Points on a hilly landscape, in no order, each with its height.
A climber steps from a point to the highest of its 6 nearest points, and stops where none of them is higher. Distance is the straight distance between rows; heights are no part of it.
Nen (h 336): [ -3   7 -15   6  12   4 -22  28  -7]
Kapi (h 205): [ 19  41  -4 -10  40  -1  19 -19 -19]
sikor (h 456): [-27   6 -43  10  39 -41 -25   6   2]
muvu (h 603): [ -2 -47 -25  13 -61 -18  12  24   7]
nof (h 102): [-14 -17  26 -11 -46  27  12  56   0]
datek (h 486): [  5  28 -29   5  37  -3  -9  25 -16]
nilu (h 475): [ 24  38   1 -13  54 -10  53 -45 -11]
pel (h 158): [-11 -29 -26  14 -40  -9  -7  59   5]
pabep (h 198): [  2  10   8   2   2  23 -15  23  -1]
takek (h 544): [-10 -37 -20  10 -74 -12  21  44   3]
goluv (h 177): [  1  11  61 -13 -20  36  10  11  12]
Balu (h 101): [ -2 -37  19   2 -55  11   9   9  11]
Moted (h 485): [ 26  50 -13 -10  45   3  22  -3 -23]
filol (h 502): [-16 -22 -32  14  16 -33 -18  -7   5]
zoka (h 245): [  5   4  23   0  -2  18 -11 -26   2]
gifi (h 474): [ -8   9  -4   1  41 -14  13 -57 -11]
lomam (h 404): [ -3  -3   0   3  18   1  -9 -31  -7]
vumi (h 244): [-10 -39 -35  13 -40 -19 -16  39   9]
Vok (h 84): [ 5  9 33 -6 -7 35 -2 17  4]
lepi (h 279): [ -9 -44 -37  13 -48 -35  -5  32  17]
Ren (h 487): [ -4  21   3  -3  47 -27  42 -63 -21]
nida (h 341): [ 23  30  27 -10  17  20  11 -45   8]
med (h 240): [  6  22  -5  -2  31   6  -4  -2 -10]
Rofan (h 11): [-10 -29  11  -3 -40  12   4  40   5]
Buzub (h 572): [ 15  32  12 -12  42  -6  31 -66  -7]
vomok (h 347): [ -9 -19 -31  10  -2 -20 -30  39   2]
Veva (h 448): [ 10  21  16  -3  25   2   5 -57  -9]
Danif (h 199): [-16 -28  -9   1 -51   6   9  73  -4]
Zaz (h 511): [-18   5 -30   8  33 -33 -14  -9  -3]
tas (h 525): [-23  10 -30   8  45 -29   7 -33 -11]
Kevo (h 418): [ -6  16 -39   8  26 -13 -26  34  -8]
Rokav (h 322): [ -6  13  -8   0  14   2 -14  -8  -8]
fugef (h 166): [ -1 -19  29  -4 -35  24  -4  -9  12]
gog (h 260): [ 17  10  50  -5  -4  21   3 -41  12]
Lopal (h 635): [ -8 -11 -19   9  12 -14 -23  -3  -8]
giv (h 226): [ 11  19  40  -9  -2  21   7 -23   6]
gozu (h 247): [-10 -40 -30  15 -61 -15   9  53  12]
Duta (h 442): [ -2 -15 -10   1  -3 -11 -19 -28   1]
tenu (h 626): [-15  25 -29   7  47 -23  -4 -12 -12]
tilor (h 200): [ -8 -12  -6   4 -15   9 -10  35   3]
nozo (h 178): [ 31  51  28 -16  30  19  22 -20   2]
Bope (h 584): [  1  -9  19  -6 -10  14 -11  -6   5]
tumag (h 450): [-12 -19 -29   8   4 -16 -31  18   1]
zutu (h 460): [-20 -19 -48  11  19 -49 -31   9  12]
sogu (h 265): [-11 -10 -16   4  -3   6 -21  54   1]
dolel (h 323): [  7  12  23  -1   9   5   5 -69   5]
zita (h 87): [ -5   5  22 -10 -12  30  -6  45   0]
dar (h 399): [ 6 32 -5  1 26 22 -8 28 -8]
peki (h 212): [ 12  16  61  -9 -25  28   9 -11  16]
sabu (h 484): [ -2  13 -13   2  41 -11   4 -30 -13]
luze (h 393): [-10 -32 -42  12 -11 -39 -24  24  14]
fum (h 504): [  9  23  -8  -9  56 -19  31 -55 -10]
goni (h 91): [ -8 -12  44 -12 -38  29  14  24   9]
dadaf (h 125): [ 21  41   8  -5  21  14   5  -1 -17]
Teze (h 167): [ -6 -33 -21  12 -40  -9  -6  33   6]
tor (h 118): [ -2 -16  34  -6 -37  23  -3   7   0]
Tolo (h 139): [  6 -39  16   4 -49  12   6 -19  14]
Mul (h 168): [ -5 -39  -1   8 -51   2  -3  15   6]
zel (h 311): [-10 -28 -12   5 -19 -13 -20   6   6]
Futi (h 133): [  1   6  37  -4 -13  33   3  -1  11]
Bipum (h 534): [-11 -20 -18   1  10 -12 -24 -15  -4]
nek (h 379): [ 29  46  16 -11  37   7  31 -39  -1]
Sas (h 117): [  1 -29  21   1 -30   5 -17 -35  11]
zotod (h 106): [ 15  28  45 -15   0  34   4   2   3]
Gine (h 497): [ 43  41  10 -28  45  -8  59 -27 -11]

Where does a climber stop that starts at each point below?
dar => tenu
med => tenu
Balu => muvu
luze => Lopal
nida => Buzub
vomok => Lopal
Danif => muvu
pel => muvu
